Points, in no order, along strands that fork and pass close to each other.
Points whose rows are less than 103 apart are linked; no others are. Some points are linked to none.
k274: [ -3 -64   4  64  94  15  67  70 -16 -50   7  15 -12 -19 -21   1  33  -9
  45  19   1 -48]
k479: [ 34  -3 -48 -78 -34 -48 -51 -12  36   4 -16 -25 -30 -63  49  22 -32 -36
 -84   7 -12  10]
k629: [-13  -5 -66   9   1  10 -26 -19 -28  40   7 -60 -22 -44 -13   1 -17   4
   3  -4  -2  12]
k386: [ 34   9 -19 -46 -13 -43  36  58 -21  -9  67  32 -50 -42  17 -40 -12 -48
 -85  78  34  47]
k500: [  6 -27   2  52  13  -6  -4 -34  35  12   5 -23  23 -62 -11  18 -40 -25
  24 -78   7 -17]
k290: [ -3  46   5 -23 -81 -26 -14  23 -29  34  37 -30 -16 -21  39  16 -51 -43
 -48   9 -22  35]
k101: [  2  30 -62  16 -19 -27 -10  -7  12  49  -8 -31  -8  50   8  50  23  89
  25  -2 -34  16]
k671: [ -1   5 -81 -84 -16 -40 -58 -25 -27  31 -27 -47 -53   1  -1  14  -6  78
 -32  49 -11  19]
k816: [-27 -25  29   5  31  48   5 -31  19  -4 -52  15  22 -11 -12 -46  42 -47
   8 -34  28 -62]
k912: [  6  -4 -36  92  23  -2  39   5  35  35   3 -12  27  11 -13  44  27  51
  57 -42 -19 -19]
k35: [  1  36  20  52 -44   8  20  40 -17   3  68  -1  -1  33  32  -7  -9 -36
 -16  23 -15  34]
k7: [-11  60  11 -71 -78 -36 -59 -29 -11  34 -16 -14 -13  21  37  30 -39  23
 -39  -9 -15  32]
k314: [-20  12  71 -22 -63 -24 -14  18 -55 -16  75   4   2 -27  -2  -7 -90  -8
 -20  18 -11  38]
k739: [ 15 -46  62 -84  21   3 -18   2  38 -51 -17  75  21  22  18 -27   4  17
 -26  38   4 -23]
k953: [-41 -37  40 -20   5  59 -20 -43 -34 -27  -6   6  28 -48 -29 -70 -36 -55
   3 -13  41 -10]
k23: [-18   7   9 -11  20  29  -8 -53  32  32 -79   3  22  21 -16 -31  53 -12
  14 -52  27 -47]
k22: [ 44 -14 -77 -35  20  -3 -27 -13  52  10 -33 -26 -36 -42  48   1  31 -52
 -69  23   9 -13]
k501: [ 23  -3  39 -36 -20 -40  -4  24  24 -25  36  37 -14  44  32   1 -11  27
 -40  49 -27  16]
k848: [ 23 -20 -13  58   2  -8   7   1  37   4  36 -16   5 -50  20  26 -34 -40
  -6 -35  -8  -8]
k18: [ 31 -41 -18 -43  32   7   0  16  23 -25  17  39 -19 -40  22 -46   8 -54
 -68  63  35 -11]
k817: [-26  18  68  76  -5  44  39  11 -24 -35  15  29  39  46 -26 -19   0 -12
  60 -43   3  11]
k231: [  7 -34 -56  44  31   0  27  29 -44   7  64 -30 -39 -78 -17 -26 -32 -49
 -15  31  28  15]
k707: [  6  43 -69 -15 -17  -5 -45 -65  32  58 -87 -44  -3  -7   1  56  11  -4
  24 -77  13  21]
k575: [  7  44  59  24 -14  -1  13 -24  42  -1 -18  42  26  92  12   0  25  24
  18 -29  -3   5]
k934: [-23  50  12  44 -32  24   5   3 -24  21  27  -8   5  64   2 -10  14  24
  22   2 -13  29]
k204: [-12 -55  50 -61  65  42  28  53  -6 -71 -37  89  30  10  -2 -50  67 -38
  -1  55  20 -64]
k537: [-19 -24 -49 -13  47  -5  -6 -31  32  43 -77 -28  -4   3 -29   2  54  54
  25 -29  -3 -59]
k388: [ 51 -45   6  65  41 -25  43  54  46 -45  49  18  -7 -26  19  35  -8  -9
   3  16 -20 -13]
k642: [ -9  57 -25  83 -58   2  15 -10  -6  54  35 -22  48   4  -3  61 -29  12
  40 -54 -11  38]
k878: [-20 -34 -15  36  53  47  46  37 -67 -20  30  -3 -26 -19 -36 -64  25 -31
  13  55  30 -12]
k810: [  20   12 -114    1    3    3   -3   21  -19   41    7  -58  -58  -58
   22   -1   18  -71  -46   31   15   31]
k454: [-12   6  74 -18   8  15  10  -2  18 -28 -16  49  20  82   0 -22  31  30
  17   2  -4  -8]
k468: [ -2 -24  66  27  26 -18  23   5  14 -35   0  32  28  24 -29  27 -21  48
  56 -38 -13  -6]
k327: [-44 -30  14 -62  35  39  -9 -21   2  11 -77  29  17  16 -20 -59  75   4
  -1  14  22 -68]
k744: [ 33 -23  64  30  28   4  17  -9  69 -39  -8  37  29  -1  17   8   4 -27
   7 -41  -2 -35]
k103: [ 14  64 -62 -59 -86 -62 -19  45 -18  44  -5 -48 -49 -11  48  60 -19  13
 -53  38 -40  41]
k731: [ 47  42 -46  25 -22  -3 -18  -7  70  26 -18 -27  -7  12  57  46  39 -34
 -27 -27 -21   5]
k9: [-12 -18  35 -32   5  47   6  20 -34 -42  27  46   3  14   8 -76  11 -52
 -34  66  28  13]
k827: [ 54  -7 -52 -65 -46 -88 -26  13  48  -4  -3 -29 -33 -61  55  50 -37 -12
 -87  11 -29   8]
k563: [-30   6  38  32  12  65  14 -18   3  -9 -36  18  26  32   3 -58  50 -52
  10 -23  27 -35]
k643: [-29  69  68  22 -67  -8  -9 -47 -54  13  27  10  35  36 -39   4 -62  43
  46 -42   8  45]
k465: [-17  31 -11  70 -52 -12  11   7 -38  33  66 -25  38 -21 -15  50 -55  43
  45 -26 -21  35]
k487: [ -3 -17  86 -11 -15  21 -11  -2   9 -51  33  43  26  -9  17 -26 -43 -57
 -23  -7  10  14]
k698: [-20  18  83  54   7  25  42 -18 -13 -26 -21  39  56  42 -49 -19  -1  -5
  73 -70  14  -6]
k184: [ -8  68 -74  40 -45  21   3  32 -39  62  30 -52 -25  37  23  18  36   0
   0  33 -20  46]
k71: [ 30 -17 -36 -67  10 -20   9  28 -13 -11  42  38 -41 -51   8 -52  -2 -47
 -84  83  44  29]
k923: [ -9  -1 -20 -36 -14  34 -40 -27  -8  22  -5 -20  -9 -22  20 -39  -5 -65
 -45  13  25  11]
k941: [-36  53 -50  32 -51   6 -14  -4 -83  50  50 -65  -1 -19 -31  28 -35  57
  40  10 -20  36]
k343: [ 13 -32  23 -77   7 -27 -36 -28  52 -19 -28  35   2  13  21  -7  -3  37
 -39  16  -7 -22]
k80: [  0  70 -78 -13 -57  -3  -5  44 -48  57  24 -51 -49  16  35  22  12 -23
 -34  48 -18  55]
k920: [ 19  35  44 -12 -42 -59 -15 -24  42  10  -2  29  18  54  14  54 -32  77
   9 -34 -24  18]
k945: [ 16   1 -97  36   0 -14  18  42 -35  37  56 -55 -49 -74   4   6 -17 -54
 -34  31  11  32]
k889: [ 23  18 -64 -11 -17 -34 -12  23   7  27  11 -28 -40  25  31  18  21  30
 -33  41 -26  24]
k252: [-24  32   7  62 -17  55  12  -2 -22  18  14 -13  11  45   4 -37  27 -26
  20 -10   9  10]
k92: [  0  15 -53 -61 -24 -35 -34   2 -24  28   6 -26 -49  22   8   1   0  52
 -41  61 -18  27]
k969: [-27  -9  59  -1   4  11  11  27 -73 -51  52  10  -2  27 -41 -12 -33  50
  38  46 -14  30]
k938: [ 44 -42  29  58  57   3  36  19  74 -42  -2  24  11 -12  24  22  32 -25
   9 -27  -9 -64]
k772: [ 41 -20   7  10  54  27  56  63  13 -59  35  67 -26  10  34 -49  50 -68
 -47  79  39  -8]
k748: [-16  93 -36 -11 -93   3 -43 -21 -22  63 -32 -50   0  -9  27  70 -17 -36
   9 -53  -5  59]
k448: [ 11 -23  60  26   6  -2  28  54 -17 -59  75  29  -1  -9   9  -4 -48 -35
  -3  23  -9  32]
k199: [ -5 -35 -84  -7  36 -18 -11  -9 -18  27  -5 -54 -37 -27 -39   3   7  74
  14  27 -11 -17]
k226: [ 32  -2  -2 -18  25  11  37  53  -7 -29  44  56 -33  17  24 -58  38 -52
 -66  93  35  24]
k687: [ 28 -27 -20  66  36 -14  23  -4  66   9 -13  -5  16 -10   2  35  24  23
  34 -46 -18 -48]
k163: [-12   5  63  30 -13  -7  25  44 -43 -38  70  22   9  45 -19  15 -34  48
  44  24 -29  39]
k511: [-11  16  -6 -63 -50 -30 -52 -24 -14  23   4 -24 -16 -28  17  14 -56   4
 -42   0  -6  25]
k324: [ 25 -29  16  77  43  -9  53  60  27 -38  40  22   4  21   7  33  12  22
  41   6 -27 -12]
k517: [ 66 -26 -66  33  34 -48  31  44  40  -9  41  -1 -44 -42  29  13  14 -17
 -51  43  -1  -6]
k97: [ 31  -4 -67 -10  -9 -51 -26 -13  55  21 -28 -27 -15   7  23  51   6  58
 -12 -12 -30  -3]
k959: [ 15 -54 -14 -10  50 -29   9   5  46 -12 -27  12 -11  10  -4   3  35  56
   4  14 -18 -48]
k135: [-15  53  -4   6 -42 -38 -27 -59 -31  46  -5 -16  22  17 -39  48 -44 100
  57 -44  -2  27]
k15: [ 18 -61 -30  45  71   3  47  46 -26 -29  46  -2 -37 -67 -21 -20 -13 -36
   2  40  26  -9]
k284: [-36   5  52 -41 -10   1 -19  -9 -71 -27  37   6  -8  20 -42 -21 -39  66
  22  55  -6  23]
k795: [-11  27 -69  40   3  37  -8 -18   5  59 -31 -51  -9  24   1   6  53  -1
  20 -28  -1   0]
k208: [ 29 -35 -59 -18  30 -43 -12 -12  67  14 -52 -20 -18  10  12  26  34  75
 -12  -4 -26 -38]
k396: [-12   0  90 -46   4  14  -7 -34  33 -30 -49  69  43  60  -6 -31  19   7
   8 -27  17 -22]
k585: [-38  29   2  13 -30  16 -31 -52 -54  33  12 -46  10 -21 -44  -7 -47  28
  35 -35  12  23]
k572: [  2  -6  10  88  13  -3  45  46   1  -9  55  11  21  21  -9  40  -5  43
  61  -6 -31  11]
k823: [-29  -1  48  30  39   1  44  -4  19   7 -68  31  30  57 -45  -7  77  29
  63 -54   6 -62]
k427: [  1 -45  92 -22  64  23  36  37  26 -89 -35  76  40  24   3  -7  42 -27
  18  -9  -1 -52]
k895: [-30  16 -39  60  14  43  12 -17 -24  48 -25 -40   6  20 -30 -13  45  22
  49 -27   5 -18]
k608: [-44  18   1  30 -29  42 -17 -29 -77  12  37 -50   2 -39 -39 -38 -45 -19
  21  -5  13  28]
k926: [ 14  43 -96 -60 -75 -58 -50  12  11  32 -58 -67 -45 -35  45  97  -8   2
 -25  -5 -36  40]
k52: [-13 -73 -22 -58  37   9 -32 -33 -18  -5  -6 -11  -7 -86 -33 -43 -45 -11
 -21  15  30 -19]
k898: [-23 -58   4  29  70  45  39  31 -30 -38   3   9  -8 -33 -23 -51  27 -47
  11  26  28 -44]
k263: [-38   9   2  21   4  64   3 -15 -27  11 -17 -14   1  29  -8 -64  40 -37
   4   6  23 -11]
k844: [ -8  -3  13  84  22  16  32 -21  25  18 -21  -1  37  -4 -32   8  12  -3
  62 -77   9 -31]
k430: [-15  15  71  75  19  36  59 -15  16 -20 -45  41  51  38 -30 -20  37 -44
  58 -78  23 -38]
k906: [-40 -68  25 -48  36  37 -15 -30 -49 -28  -7  -1  13 -72 -54 -56 -38 -14
  16  12  32 -30]
k341: [  7 -15  -2  14  30  12  21  26  16  -9   6  19 -14  42  15 -23  43  11
  -7  33  -6 -19]
k166: [ -9  50 -33 -15 -62 -11 -16  19 -38  45  29 -45 -26   0  27  16 -18 -14
 -29  22 -21  43]
k165: [-34 -18  16  38   5  41  12   8 -70 -22  48 -19   1 -30 -38 -45 -38 -25
  22  18  11  17]
k831: [ 57  52 -15   7 -37 -48 -19 -46  97  26 -42  -1  22  26  38  73  12  18
 -10 -67 -23   3]
k24: [-27 -17 -44  37  40  21  26  18 -66  16  30 -46 -25  -5 -56 -25  19  55
  48  46  -9  -9]
k869: [ -1 -25  66  63   2  13  27  33  -7 -58  61  25  25 -19   6   1 -51 -49
  16 -22  -8  17]
k811: [-40 -20  39 -76  11  60 -19 -22  -5  -9 -56  53  32  34 -13 -81  55  -7
  -7  32  30 -49]
k964: [-32  22  94  -5 -37  36 -11 -54 -19 -28  -5  36  46  15 -22 -50 -48 -39
  13 -53  36  22]
k410: [-15 -30 -23 -70  29  42 -22 -18  -1   6 -33  24  -1  -2   6 -71  40 -22
 -36  56  32 -29]
k435: [  2 -32 -72 -23  23 -36  -3  10 -32  19  22 -36 -49 -27 -30  -7 -10  56
 -11  56  -5   9]
k569: [-15  50 -15  52 -57   9  20  46 -62  30  82 -29 -12  14   9  -2 -13  -7
  -4  41 -18  47]
k81: [ 12  21  53 -27 -33 -40 -19  -7  32  -9  11  32   3  69  23  19 -12  66
 -10   5 -27  16]
k272: [  2 -22 -34 -81 -22 -29 -58 -29  -1  14  -9 -27 -25 -63  10  -1 -51 -18
 -63  13   5  15]
k954: [-19  89 -28  -1 -96 -25 -21   7 -48  70  15 -43   7   7  19  69 -37  34
  13 -20 -31  52]
k685: [-15  36 -12   2 -30 -12 -33 -59 -10  48 -21 -27  14   6 -23  26 -32  37
  31 -56   9  19]
k486: [ -1 -45 -47  -1  54 -14  28  31 -48  -7  33 -21 -48 -26 -58 -19   1  65
  20  68   1  -3]
k350: [ 20 -61  54 -41  41  -7   2  16  32 -62   5  53  10  -6   6  -6 -17   1
  -9  19  -7 -21]
k6: [-10  -9  47  29   1 -16   5 -35   9  -4  -6  14  37  -8 -40  16 -49  25
  54 -69   8   0]
k443: [-23 -15 -76 -26  19   0 -36 -49 -15  48 -45 -62 -23 -24 -40   8   7  58
  26 -16   0 -17]
k691: [ 16  15 -65  72  24  31  32  38  10  32   9 -20 -25  42  28 -12  71 -11
  -2  35  -6  -8]
k14: [  -4   88  -46  -23 -110  -44   -5   59  -45   69   14  -49  -21    0
   45   80  -25   23  -18   18  -51   43]
k167: [-20  81  -8 -45 -73   3 -58 -56 -16  51 -47 -33   3  13  15  28 -18 -28
  -3 -53  15  53]
k114: [ 59 -12   7   0  31  -5  -1 -20 102 -16 -43  19   5  11  50   9  66 -12
 -36  -8 -12 -59]
k294: [  4 -36  84  19  50  14  36  56 -17 -90  23  45  25  29 -11  21 -20   5
  49 -12 -21   5]
k306: [ 20 -20  36 -48  15 -26   9  37  18 -41  22  56 -18  63  23 -13  16  47
 -29  80 -20   8]
k756: [ -6  36 -29  38 -37  11  30  52 -62  26  80 -30 -29 -23   9 -28 -16 -57
 -33  50   9  48]
k542: [-35 -14  87  25  38  22  49   6 -43 -57 -31  34  48  28 -65  -4   7  22
  86 -59   3 -16]
k913: [-38 -24 -23  56  48  48  29   1 -21  25 -25 -25  -3  -4 -36 -32  48  -6
  41 -16  11 -49]
k986: [-25  -8 -44  67  34  48  39  25 -63  14  30 -41 -19   0 -35 -46  33  -2
  32  38  10  -5]
k447: [-20  -9  34  60  28  -4  36 -34   4   6 -35   8  49  -4 -70  13  -8  26
  84 -86  18 -30]
k768: [ -8   2  61 -66   0  -3 -30 -76  36   1 -67  52  41  35 -18 -23  -4  19
   0 -47  28 -26]
k627: [ -7  23  72  13 -55 -15 -15 -32  10  -5  30  16  36 -16   6  12 -78 -35
  -3 -64   4  29]
k471: [ 20 -29   2  21  57  13  52  62   3 -36  18  37 -25  42  12 -31  60  -4
  -8  66   0 -20]
k425: [ -3 -10  59 -31  17  -2  15  30  -3 -42  12  53  -3  91   0 -11  26  63
  12  51 -24   6]
k315: [ 31 -37  16  -2  80  18  65  84  -1 -79  19  76 -21  25  16 -32  60 -28
 -17  82  21 -21]
k54: [ -20  110  -47   14 -111   -6  -12    5  -32   80   -3  -43   22   -4
   24  100  -24   -3   24  -45  -22   62]
k196: [ 59  -7 -42  14  -7 -65  25  52  26  -2  60  -5 -41 -59  38  21 -26 -33
 -67  33 -12  14]
k681: [ 18 -39  78  -8  21   2   9  30  17 -76  35  50  13   1  18  -3 -28 -31
 -12  16  -7   5]
k785: [ 26  20   8  -5   3 -42 -12 -69  67  29 -64  14  29  25 -13  32  -2  34
  21 -80   7 -24]
k970: [ 40  11 -80  58  22   7  16  13  56  29 -12 -29 -19  19  43  29  71   3
  -7   3 -23 -23]
k678: [ 39 -27 -29  65  20 -18  26  38  31 -10  51  -8 -15 -37  25  19  -9 -32
 -15  10  -7  -5]
k368: [-16  85  15 -42 -77 -31 -47 -36 -23  48 -14  -7  -3  60  20  31 -23  54
  -7 -16 -13  42]
k100: [ -6 -26  43 -22 -11   3  17  36 -61 -47  78  25 -12 -50  -8 -43 -67 -62
 -36  55  23  42]
k806: [-21 -40  51 -46  38  53   8  17  -4 -43 -30  65  29  17  -4 -66  47 -35
  -8  40  26 -47]
k727: [-26  23  65 -27 -47  17 -27 -23 -24  -7  21  15  16  29   4 -32 -33  -9
 -15  -2   9  27]
k639: [-41 -45  77  14  65  31  41  35 -75 -80  -6  17  34  -7 -69   0 -17  22
  82 -28  -6 -14]
k636: [ 32 -41  48  -5  41  35  19  21  51 -67   0  58  13  -7  38 -32  27 -67
 -35  33  22 -42]
k598: [-27 -76  54 -40  68  -6  10   4  -2 -44 -39  29  20 -21 -52  -1   8  45
  48 -13  -2 -52]
k74: [-23  18  30  59  23  31  41 -21  22  19 -61  15  38  48 -28 -25  77 -13
  54 -61  16 -52]
k205: [ -3  37  16  32 -64  -6   2  30 -21  23  66 -19   3 -23  30  11 -49 -49
 -30  -5 -16  35]
k472: [ 59 -48  -7 -50  22 -25  -3  11  45 -42  25  38 -14 -81  35 -23 -25 -73
 -86  45  28 -11]
k649: [ 31  20 -76  46  -1 -20   9  24  47  41   0 -27 -11  44  30  47  50  55
   6   8 -36  -3]
k12: [ 16 -49  -4  86  74  25  65  70 -18 -49  44  16 -18 -27  -5  -8  10 -45
  20  26  15 -21]
k235: [ -1 -30 -86 -13  39   3 -26 -34  28  42 -62 -53 -24 -28  -9  10  32  18
   5 -23   0 -34]
k916: [-25  45  28 -13 -58 -33 -24   2 -69  14  54 -16  -5  19 -24  29 -59  97
  27  31 -29  36]
k927: [ -1  52 -75   4 -27  15 -28  -7   4  56 -28 -53 -22  36  25  33  42   3
   4  -6 -16  26]
k41: [-30  18 -18  50 -11  14   8   8 -75  19  66 -45  -3 -10 -50   1 -30  58
  51  24 -17  28]
k58: [ 34 -11  20 -28 -24 -39 -37 -47  72  -3 -11   0  17 -51  29  30 -52 -31
 -39 -57  -2  -8]
k839: [-23 -47  92 -13  61  32  37  45 -46 -98  -3  46  33  15 -37  -3 -11   4
  48 -11  -6  -8]
k700: [ 53 -19   8  11  37  22  27  30  51 -46  15  48 -11   2  50 -35  49 -76
 -59  53  21 -34]
k821: [ 13 -97  16 -21  94 -21  30  34  35 -58 -27  39   1 -37 -17   8  28  14
  14  10  -7 -71]
k879: [ 18  33 -43  21  -5  33  -9   1  30  29 -11 -26 -17  24  50  -3  48 -52
 -36   8  -4   6]
k336: [ 16 -72 -24 -12  78 -15  29  25  38 -22 -27  22 -21 -16  -5 -13  48  22
  -5  36  -3 -63]
k591: [ 20  79  -2  20 -31 -11  -5 -66  42  51 -61  10  36  65  -8  27  17  -4
  24 -79  19  18]
k148: [-10  -3  74   5 -12  40 -10 -35  18 -28 -12  33  41  -2   8 -42 -24 -65
  -8 -46  33  -3]
k771: [-24 -26   7 -38  -1  43 -25 -25 -26  -9  11   3   3 -41  -1 -62 -23 -59
 -35  18  33   3]
k819: [-37  36  78  11 -46   9  -8 -22 -72 -22  49   5  22  22 -42 -12 -66  43
  43  -8  -4  41]
k588: [-30 -18 -15 -28  34  14  -8 -38  22  35 -81  -6   8  24 -24 -28  75  28
  15 -20  11 -61]
k212: [ 60  19 -72   3  -1 -42   6  35  53  13   7 -13 -46  38  51  22  53  21
 -53  54 -29   5]
k498: [-24  16  64  67 -21  39  22  14 -32 -36  46  14  30  19 -11 -25 -31 -33
  30 -24  -2  28]
k667: [  6 -46 -33 -30  29   5 -38 -57  49  20 -52 -25   5 -65  -2  -6  -6 -25
 -20 -45  17 -39]
k930: [  3   7  17 -61  -4 -32 -41 -91  47  24 -83  12  19   8 -20   9 -20  29
   3 -69  22 -19]
k996: [-50 -17  53  31  12  73  28   7 -79 -57  24   3  18  -7 -45 -68 -12 -41
  35   8  20   7]
k759: [  22  -48    1 -106    0  -10  -48  -13   33  -24   -4   49    7  -46
   23  -40  -26  -28  -73   49   25   -9]
k536: [ 19  25 -38   7   4 -25 -21 -62  54  51 -72 -18  16   5 -13  44  11  26
  28 -84   8 -12]
k710: [-18 -11   2   3  15   9  -1  -3 -17   7  10  -7 -10  37 -17 -17  13  49
  17  23 -10  -3]
k883: [ 43 -26   5 -30 -11 -35 -14   7  45 -22  35   8 -15 -65  41   5 -44 -59
 -75  14  -1  -1]
k13: [ 24  24 -95 -70 -42 -36 -55  -4  34  23 -60 -52 -52 -26  50  57  18 -18
 -53  10 -19  31]
k735: [-13  10  50  33 -59 -23   4  21 -26  -5  82  -6  20 -41   3  21 -94 -28
   3 -20 -17  33]
k299: [-23  23 -17  -6   1  -4 -23 -69 -11  46 -52 -23  14  14 -46   3  -1  61
  47 -53  11  -7]
k390: [-13   6 -30  54 -22 -19  19  32 -47  21  81 -33  -4 -27 -23  29 -45  43
  30  22 -26  29]
k116: [ -8 -56  -3  33  44  10   5 -15  12  -1 -11 -17   7 -54 -26  -8 -16 -13
  22 -39  10 -35]
k584: [ 15 -29  78  13  44  19  31  -2  63 -55 -45  59  34  14  10 -11  46 -34
  14 -32   9 -62]
k620: [ 21  26 -42 -20 -38 -37 -37 -18  42  32 -24 -34  -8   0  34  53  -9  22
 -22 -27 -26  20]
k126: [ 31  59  15 -23 -56 -62 -32 -50  63  27 -33  16  19  41  27  61 -19  38
 -13 -58 -18  19]
k428: [-31 -41   5  56  58  45  35   3   8  -1 -42  -4   9 -27 -18 -30  56 -45
  28 -33  25 -75]
k803: [-39  -9  82 -43  -5  46 -10 -17 -47 -41   1  37  27  36 -28 -61 -10   7
  18  24  16   9]
k682: [ -6  36 -76 -43 -43 -17 -65 -47  14  47 -69 -64 -19 -27  13  64  -3  -9
   5 -51  -5  38]
k937: [-20  38  57  -8 -62 -23 -31 -45 -29  14  24  -2  19  -3 -16  16 -79  26
  13 -45   5  31]
k134: [ 38 -20   0 -13 -12 -30 -26 -14  60  -9   5  -5  -2 -41  39  17 -27 -26
 -53 -13 -10 -14]
k415: [ 38  19 -61   0   3  -2   7  24  21  18  12 -17 -45   3  46 -10  38 -52
 -61  47   5  12]
k174: [ -9  -6 -76 -71 -16 -28 -59 -32 -37  35 -22 -60 -45 -44 -12  16 -28  40
 -24  18  -4  21]
k815: [-16  10 -23  -8 -12  40 -34 -43   1  31 -24 -37   0 -16  11 -20   3 -52
 -18 -32  21  11]
k796: [  1 -36  41  30  54 -15  38  20  32 -29 -22  34  23  31 -25  23  32  53
  58 -30 -20 -43]
k250: [ -9  39   0  92 -19  19  21 -20   7  36   7  -6  46  25 -16  18   1   3
  53 -63   6  12]
k670: [ 24 -43 -49 -62  15  -6 -49 -45  57   6 -50 -20 -11 -61  27  -1  -4 -35
 -55 -11  12 -26]
k672: [ -2  67 -82 -81 -93 -51 -47  31 -35  44 -49 -69 -57 -28  44  87 -19   4
 -24  21 -31  53]
k776: [  4   8 -34  86  -3   0  26  22   7  24  46 -18  16  12  -2  36   2  39
  43 -10 -26   8]
k503: [ 65  63 -46   7 -53 -30 -28 -21  87  26 -37 -34   7   2  64  87  30 -21
 -26 -50 -34  12]
k807: [ 19  61  47  39 -14   2  21 -47  52  19 -50  37  44  83  -8   0  33  -6
  30 -69  14  -5]
k638: [ -4 -95  14   0 113 -11  54  65 -18 -64 -10  25  -8 -35 -44  14  25  17
  44  22  -6 -59]
k499: [-23 -12  26 -49   4   9 -16  -9 -41 -12  10   7 -11  34 -26 -37  -1  61
  10  50  -4   5]
k943: [ -9  19 -71 -66 -39 -22 -68 -33 -11  43 -46 -64 -32 -32  14  43 -20  14
 -18 -14  -7  31]
k669: [ 11   5  -6 -52 -19 -23 -44 -38  42  17 -36  -2  -6  22  23  10  -3  28
 -39 -11  -8  -1]
k127: [-31 -29  66  -8  22  66  19  24 -57 -74  16  48  22   4 -14 -67 -10 -55
   5  36  24   5]
k222: [ 16  -9 -16  -3  -7 -34   8  32 -13   0  55  -2 -32  -8   8  -4 -25   5
 -30  49 -12  26]
k423: [-17 -30  63  26  60  -5  54  26  31 -31 -57  45  29  33 -29  15  80  16
  55 -43  -8 -82]
k159: [  8   5 -92   9  21  21   4  13 -16  36   4 -40 -50 -15  16 -31  41 -48
 -34  45  19  16]
k614: [-12 -64  65 -53  74  13  28  48   7 -74 -43  73  28  12 -21 -11  51   7
  20  24  -2 -63]
k882: [-10  50 -30   5 -52 -49 -24 -19  -6  48   4 -21   5  26  -4  72 -29 102
  31 -26 -30  30]
k481: [  66  -23  -58  -44  -14  -86    4   30   46  -12   25  -11  -45  -79
   40   21  -28  -30 -101   35   -3    8]
k703: [-29  11  90 -11 -46 -10  -7   3 -60 -39  63  16  17   1 -21  -2 -86  20
  14   5 -10  41]
k947: [-40  26  90 -15 -17  24  -6 -46 -40 -26 -11  32  37  45 -45 -40 -27  17
  42 -32  24  17]
k757: [-17  72  12  19 -64  -1 -13 -15 -20  41  16 -10  13  62   6  20  -8  37
  14 -18 -13  41]
k851: [-32  60 -20   0 -54 -17 -33 -24 -73  48  32 -50  -7   9 -32  33 -38 101
  37  10 -23  35]
k270: [  7  12   5 -21  -5  24   5  26 -10 -11  35  32 -18  26  31 -56  24 -47
 -59  77  15  22]
k367: [ 10 -12  69 -13 -20 -20 -27 -54  46 -14  -4  24  36 -34   6   9 -68 -31
 -12 -65  18   2]
k302: [ 15 -60  17  10  74  23  36  37  19 -55  -2  42  -3 -31   7 -30  26 -57
 -11  28  19 -50]
k933: [  7  46 -68  74 -17  24  17  29   1  47  27 -37 -11  40  33  22  50  -9
   5  14 -21  23]
k304: [-28 -34  54 -85  19  59  -6  15 -72 -67   6  61  28  -5 -38 -81  -7 -13
   2  78  34  -1]
k206: [-24  34 -19 -41 -26  21 -55 -59  -7  42 -49 -33  -2   5   5  -7   0 -16
  -8 -39  18  23]
k176: [  45  -10 -104  -69    4  -29  -42   -9   46   10  -54  -33  -49  -29
   43   17   38  -21  -73   33   -2    9]
k381: [-12 -62 -26 -17  48   8 -10 -19   3   9 -21 -18 -11 -48 -30 -28  -2   6
   2   1  14 -38]

Follow the links from the first point to the second, and from the first to the third. Name the last point that the two ways share.
k796; k947; k294 => k698
k486; k614; k827 => k588
k785; k231; k591 => k454
k803; k739; k869 => k681
k591; k12; k785 => k454

A fork is a point with three links. Follow the links from the first point to the second and name the forks in between, in order.
k24; k585 => k772
k969; k101 => k772, k685
k430; k964 => k698, k681
k687; k116 => k678
k97; k817 => k681
k739; k823 => k681, k698
k427; k486 => k588
k127; k913 => k772, k588, k816
k134; k101 => k205
k970; k996 => k685

Name the points in between on the shortest way along the links from the first point to the second, in order.
k739; k465 => k350, k681, k448, k869, k498, k817, k698, k430, k74, k823, k423, k796, k468, k6, k447, k844, k250, k642
k848; k13 => k500, k116, k381, k52, k906, k953, k771, k923, k815, k206, k167, k748, k54, k954, k14, k103, k672, k926
k710; k996 => k341, k471, k315, k772, k226, k270, k9, k127
k851; k844 => k941, k41, k390, k465, k642, k250
k821; k425 => k638, k274, k12, k15, k231, k945, k810, k159, k415, k879, k731, k503, k831, k126, k920, k81, k501, k306
